Points on a hilly landscape, in no order, each with its height.
From any point a ball takes the steepest step (drop divided by distance) to one of its 2 nearest points. It stops when none of these is lower. Distance is the straight distance between rows; heights are no part of it.
Z601: [ -7  -1 -67 -43  30 -17 -10 -34  11  54 -11  18 -28  -3   8   6 -45 -21
 -10  -9  -5 -21  22  10   9  -4 -38  20  28]  (h 386)
Z488: [-16  13 -31 -43  42 -38   9 -14  18 -52 -29   9 -19   3 -11 -30 -46  21
 -41  21 -17 -12   1  27 -24  -6 -10 -15  13]  (h 519)
Z563: [  7  16  -3 -36 -20  14 -17 -35  -3  75  12  34 -54  13  -3 -17 -34 -33
  12  -3  11 -25  -6 -49   6  -8 -11   8  50]  (h 646)
Z154: [ 38 -56  33  51 -26  16  21 -15 -62 -14 -11 -27  26 -22  33  -3  10  19
   2 -19  35  39  16 -41 -33   3  20  -1   8]  (h 663)
Z856: [ -8   4  40  35 -16   6   6  43  -2 -72   6  -8  25   5  -2   5  39  -1
   2   7  -7  15 -17  -7   4   5  26  -3 -36]  (h 680)
Z219: [-49  52  12 -47  -3 -23  24  27  17 -21  16  11 -15  -3 -69 -14 -14   2
   0  14 -13 -69 -17  32  33   4  -8 -17   9]  (h 463)
Z598: [ -1 -26  30   2 -15 -42  46 -62 -17  28 -12 -43 -15 -38  -8  13 -15  53
  11   4  16 -17 -18  10 -16 -11  -8   8  -8]  (h 687)
Z75: [-16   0 -68 -37  48  -4 -32   7  17 -12 -21  36  -7   7  14 -24 -22 -19
 -51  -2 -25   4  30   8   2  17  -8 -13   9]  (h 381)
Z625: [-19  35  18 -19 -35  40  -9  31  21  52  45  25   1  18 -51  22  34 -46
  20   3   1 -33 -10  -3  53  18   4   0  10]  (h 550)
Z178: [  9   2   4   8  30 -24 -12   7 -13 -87 -36  -2   7   8  12 -49 -18  33
 -42  17 -16  16   6  -9 -39  -7  20 -24  -8]  (h 532)
Z970: [ 19 -51  -3  48  -2 -12  15 -35 -12  34  -1 -40  29 -38  47  27  22  29
  13 -18  14  38  -1  20 -29   4  -6  17 -20]  (h 426)
Z584: [ -2   6 -60 -39  18  -5  -9 -27  15  79   5  10 -17  -5   1  20 -28 -27
   9 -14   3 -22  24  18  29   1 -42  15  28]  (h 345)
Z818: [  1  -3 -26   6  13  -5  16 -15  24  48   5 -29  24 -16   5  59   9   8
  34 -19   0   9   4  59  14  -4 -24  19 -19]  (h 326)
Z20: [ -7  12 -31 -46  11  25 -39  -8   7  36  -5  52 -41  20   0 -27 -23 -44
 -33   2  -5 -14   7 -37  17   7   1  -7  42]  (h 210)
Z170: [ -2   0 -34   4  25  18 -31  25  23   6   3  18  20  20  17  -4  19 -29
 -16  -2 -14  32  22  -1   1  25   4  -4  -4]  (h 245)
Z385: [-30  39  23 -45  -9 -16  16  -1  11  -5   6  15 -34  10 -52 -30 -33   0
  -2  23  -6 -56 -20   5   9  -8  -4 -15  24]  (h 393)
Z655: [ 25 -25 -30  30   1   5 -27 -14  -7  48  -5   4  -4  -4  56   0   0 -21
   4 -22  14  33  14 -26 -27  -3  -8  19  18]  (h 168)
Z969: [ 19 -27 -20  19  -9  -5  -4 -36  -2  66   1 -13 -16 -20  49  12  -5  -7
  12 -18  17  19  -4 -11 -19  -8 -11  23  19]  (h 235)
Z63: [-11  18 -39 -19  18 -10  11 -29  23  70  12 -23  11 -21 -14  43 -16   4
  42 -19   2 -18  19  61  41 -11 -43  10  -1]  (h 167)
Z807: [-34  28 -11 -35  25 -32  31  14  31 -56 -11 -10   2  -6 -40  -8 -16  17
 -15  21 -22 -33  -8  52   9  -4  -5 -10 -15]  (h 522)
Z644: [  9  10  -1 -22 -29  31 -23 -15   8  84  24  27 -37  20  -1  -3  -3 -47
  12  -3  19 -10   5 -42  20   3  -6   8  44]  (h 657)
Z183: [  9   1  31   3   7 -15   3  -7 -29 -89 -32  -1  -7   1   2 -48 -24  44
 -38  23   2   8  -8 -26 -40 -19  19 -24   1]  (h 573)
Z853: [-19  19 -35 -60  14   9 -18  -6  16  22   1  41 -33  16 -17 -25 -27 -27
 -28   8 -11 -29   8  -7  21  11  -5 -15  34]  (h 255)
Z40: [ 16 -35   5  25 -22  -6  18 -37  -4  47   6 -28  -3 -24  34  18   9  10
  19 -10  22  17  -8  -2 -15  -9  -3  13   1]  (h 315)
Z744: [ -2  10  62  27 -69  21  10  22  -2  12  53  -6   5  -1 -42  56  62 -21
  62 -21  12 -22 -47   1  40   1  -3  12 -18]  (h 784)
Z607: [ 21  10   4  -2  -9  55 -57  22 -14  17   3  40 -22  27  23 -43  -5 -37
 -26 -15  18  23  10 -77  17   8  14  -6  38]  (h 142)
Z263: [-36  44   0 -29 -22  20  -7  40  20  35  45  22   8   5 -67  41  24 -32
  21  -6  -9 -45 -12  27  67  22  -1  -1  -4]  (h 494)
Z308: [ 25 -10  58  18 -48  55   0  18 -32  -2  21   5 -10  15  15 -16   9 -22
  12  -5  44  14   1 -59   7 -14  24   2  23]  (h 633)
Z586: [  2  -4 -29   6  18  12 -14  16  31  18   9   7  28  15  15  27  24 -18
   7  -6  -9  32  11  22   3  17  -7   8 -17]  (h 330)
Z286: [  9   5 -26 -14   8  35 -55   3  -1  30 -11  49 -29  21  20 -31 -14 -42
 -33  -9   2  12  12 -58   8   4   5  -1  37]  (h 175)
Z493: [-14  13  22  30   7 -13   5  46   7 -91  -3  -8  29   6  -6  -3  34  13
 -15  11 -25  13 -15  12  -5   8  31 -12 -38]  (h 627)
Z155: [-16   0  43 -10  -6 -53  46 -58 -20  46  -4 -39 -27 -36 -33  17 -34  55
  22   5  11 -52 -19  27  -4 -20 -23   1   5]  (h 716)
Z696: [  5   9  44   2 -53  35   3   3  -1  27  26   7 -20  19  -6  -9   9 -28
  23   9  28  -8  -6 -41  17 -13  11   5  21]  (h 615)
Z890: [ 11  10  46 -22 -27   8  30 -45 -39 -22  -8  12 -42  -4 -12 -33 -38  27
  -2  22  18 -23 -25 -53 -23 -33   9 -11  24]  (h 620)
Z422: [ 29 -41  37  61 -36  31  16   6 -36 -10   8 -23  36 -10  28  15  37   5
  21  -9  27  33   4 -20 -16   2  16   3 -11]  (h 684)
Z660: [ -7  -4 -37  -7  56 -30   0  13  23 -49 -20  -7  21   4  12  -3  -6  14
 -22   9 -26  21  19  38 -16   9  -4  -9 -24]  (h 664)
Z540: [ 19 -42  48  29 -30   8  32 -26 -50 -20  -9 -15   3 -17  15  -4  -3  29
  -1   1  39  17   0 -43 -22 -14  18  -2  10]  (h 647)
Z963: [ -4   6  51 -12 -18  -7  24 -20 -26 -65 -17   1 -28  -1 -18 -37 -25  35
 -22  30   8 -17 -23 -29 -22 -26  16 -13   8]  (h 604)
Z770: [-12  21 -24 -30  13 -19  13 -27  14  76  13 -11 -11 -15 -20  24 -32  -4
  33  -9   5 -37  17  38  35  -8 -43   3  21]  (h 266)
Z889: [  2 -13   1 -11  11 -35  27 -40   4  12 -13 -25 -22 -13   5   5 -20  27
   4  11   5 -12  -5  10 -20 -14 -11   2   0]  (h 648)
Z783: [  8 -10 -49 -17  42 -35 -10 -37  -7  15 -36  24 -35 -10  32 -14 -51   6
 -24  -2  -9   1   7 -12 -40 -22 -20  21  21]  (h 467)
Z528: [-42  43  27 -28  -8 -20  22  25  13  -2  26  -3  -8 -10 -65  14   0  -4
  24   7 -11 -60 -19  32  37  -4 -15  -6  -3]  (h 527)
Z995: [ 35 -33 -40  37  31 -27 -26  -7 -22 -16 -36 -19  14  -7  55 -16   0  12
 -12 -10  -8  37  26 -11 -56   1   1   7 -18]  (h 289)
Z356: [  3  24  53 -27 -37  13  19 -32 -29   4  10  18 -49   8 -24 -36 -39   7
  15  21  18 -39 -30 -58  -4 -32  10 -12  36]  (h 628)
Z483: [-37  37 -18 -27  -7  12  -2  42  28   2  30  15  20   4 -57  43  22 -17
  10  -5 -17 -26 -10  45  58  20   0   5 -22]  (h 413)
Z574: [  2  -6 -25   4  11   7   4   2  30  38  12  -8  20   2   8  45  19 -10
  26 -12   0  17   6  38  11   4 -18  17 -15]  (h 412)
Z922: [ 20 -34 -18  35  31 -38   5 -15  -6 -21 -24 -36  25 -14  37   9  12  36
  -7   2  -8  34  17  19 -43   4  -5  -1 -34]  (h 428)
Z367: [  1 -15 -68 -16  46 -22 -20 -21   5  27 -28  22 -22  -3  32  -4 -41 -16
 -25  -9 -10   4  23   3 -20 -10 -26  27  17]  (h 434)
Z698: [ -4  -8 -66 -13  51   7 -44  26  17  -4 -18  29  16  13  26 -12   5 -25
 -38  -7 -26  27  33   8   1  27  -3  -9  -4]  (h 320)
Z445: [ -3  -6 -12  -6  27 -24   8  -6  21 -22 -10 -11  -1   0   9  -2  -5  12
  -9  10  -7   8   7  17 -17  -5  -5  -2 -11]  (h 581)
Z900: [ 13 -46  24  69 -35  12  15  -2 -11   3  19 -25  53 -16  17  65  56  26
  38 -25   9  33 -24  31  -8  10   6  26 -42]  (h 618)
Z771: [ 23 -46  34  78 -40  24  18  13 -37 -24   9 -23  62 -13  21  40  56  15
  33 -16  15  38  -8   0 -15  13  16  10 -36]  (h 667)
Z988: [ -3   8  44  22 -47  20  11  20   7  16  35  -9   8   1 -25  43  47 -16
  48  -8   9 -10 -33   7  22  -5  -1  16 -19]  (h 756)
Z603: [-20  22  -4 -41   2   3  -2   4  25   3   5  20 -23  19 -25 -21 -15 -18
 -16  12 -10 -25   1   1  15   4   1 -13  20]  (h 319)
Z778: [-10   7  40  26 -32  17   5  32   8 -30  21  -3  14   8 -10  20  42 -16
  16   3  -2   4 -23  -4  16   0  15   6 -23]  (h 718)
Z369: [ 10 -33  17  49 -25  13  17 -16   6  47  21 -33  33 -24  15  64  42  23
  41 -29   9  25 -25  45   2   1  -6  30 -32]  (h 551)
Z951: [ 13 -19  48   6 -41   5  31 -37 -35  -1   0  -7 -24 -10   2 -10 -16  21
   9   9  31  -7 -16 -44 -15 -24  13  -3  17]  (h 632)
Z381: [-13   2  15  19  24 -35  16  23   4 -90 -24 -19  24  -3  -4  -7  17  35
 -26  25 -26   8  -7  27 -24   2  16 -13 -40]  (h 507)
Z171: [ 23  -6 -12  39  21   2 -26  38  -4 -68 -21 -17  41  16  21 -25  24   6
 -13   2 -27  44  20   5 -24  16  29 -13 -41]  (h 334)
Z522: [ 33 -28 -44  38  20  -6 -34  -3 -12  20 -18  -6   6  -3  60 -10   3 -12
  -3 -18   2  39  24 -18 -38   2  -6  14   0]  (h 222)
Z624: [-27  15  11  -7  26 -46  34  16  18 -90 -23 -22   8 -11 -27   1   9  36
 -23  25 -25 -17 -18  48 -11  -6   4  -8 -33]  (h 189)
Z543: [ 30 -16  10  35  14 -10 -10  21 -31 -93 -34 -26  31   3  19 -41   9  32
 -26  15 -13  30  18 -10 -38   2  31 -21 -32]  (h 449)
Z363: [-30  19  43 -19  -4 -45  38 -28  -9  40  12 -20 -28 -24 -44  13 -34  37
  32  11   8 -66 -16  29  12 -25 -31  -8  11]  (h 738)
Z442: [ 13   7 -16  18  13  34 -50  45  10 -17  -5  17  26  28  19 -27  27 -27
 -21  -7 -18  40  22 -21   7  30  25 -14  -8]  (h 162)
Z561: [ 14   3 -26  29  21  16 -38  53   7 -50 -15   2  46  27  16 -25  27 -11
 -18  -4 -34  46  21   1  -8  31  33 -14 -31]  (h 250)
Z595: [  1  27  23 -39 -18   0   3 -34 -11  39  10  25 -53  12 -23 -29 -46  -7
  18  12   7 -37 -22 -40  -3 -18  -8  -9  40]  (h 635)
Z169: [-35  29 -41 -38  19  -2   3  24  33  -6  13   6  21  -3 -37  31  -3  -4
   4   5 -21 -22  11  56  51  13 -13   0 -24]  (h 256)
Z864: [ -7  28  42  -2 -54  45  -7  24  16  45  42  14  -9  20 -34  11  36 -46
  28   4  12 -23 -16 -26  41   5   7   8  16]  (h 584)
Z179: [ 11 -39  -5  37  22 -34  25 -21  -3  -2 -17 -42  32 -26  32  31  21  44
   4  -3  -4  33   4  35 -33   4  -8  11 -41]  (h 542)
Z593: [-18  16 -35 -39  36 -16 -10   3  22 -45 -23  26 -16  13  -4 -41 -32   3
 -49  12 -22  -3   6  10 -10   2   3 -20  14]  (h 457)
Z962: [ 21  10   0  12  -4  58 -56  52  -4  -6   1  27   7  34  20 -43  20 -35
 -27 -11   1  35  19 -52  21  27  27 -15  15]  (h 87)
Z989: [ 49 -25  50  28 -30  62 -18  38 -54 -17  11   0   7  18  30 -26   8 -22
   7 -24  42  36  13 -60  -7  -2  30  -4  22]  (h 644)
Z921: [-37  27 -40 -39  36 -22  18  22  38 -50  -7  -3  19  -5 -32   6 -13  16
 -15  15 -28 -19   6  62  26   7  -7  -3 -27]  (h 476)

For each start below, name the point where the ball stops.
Z601 -> Z63
Z155 -> Z445
Z603 -> Z962
Z989 -> Z169
Z778 -> Z624
Z970 -> Z655
Z179 -> Z655
Z625 -> Z169
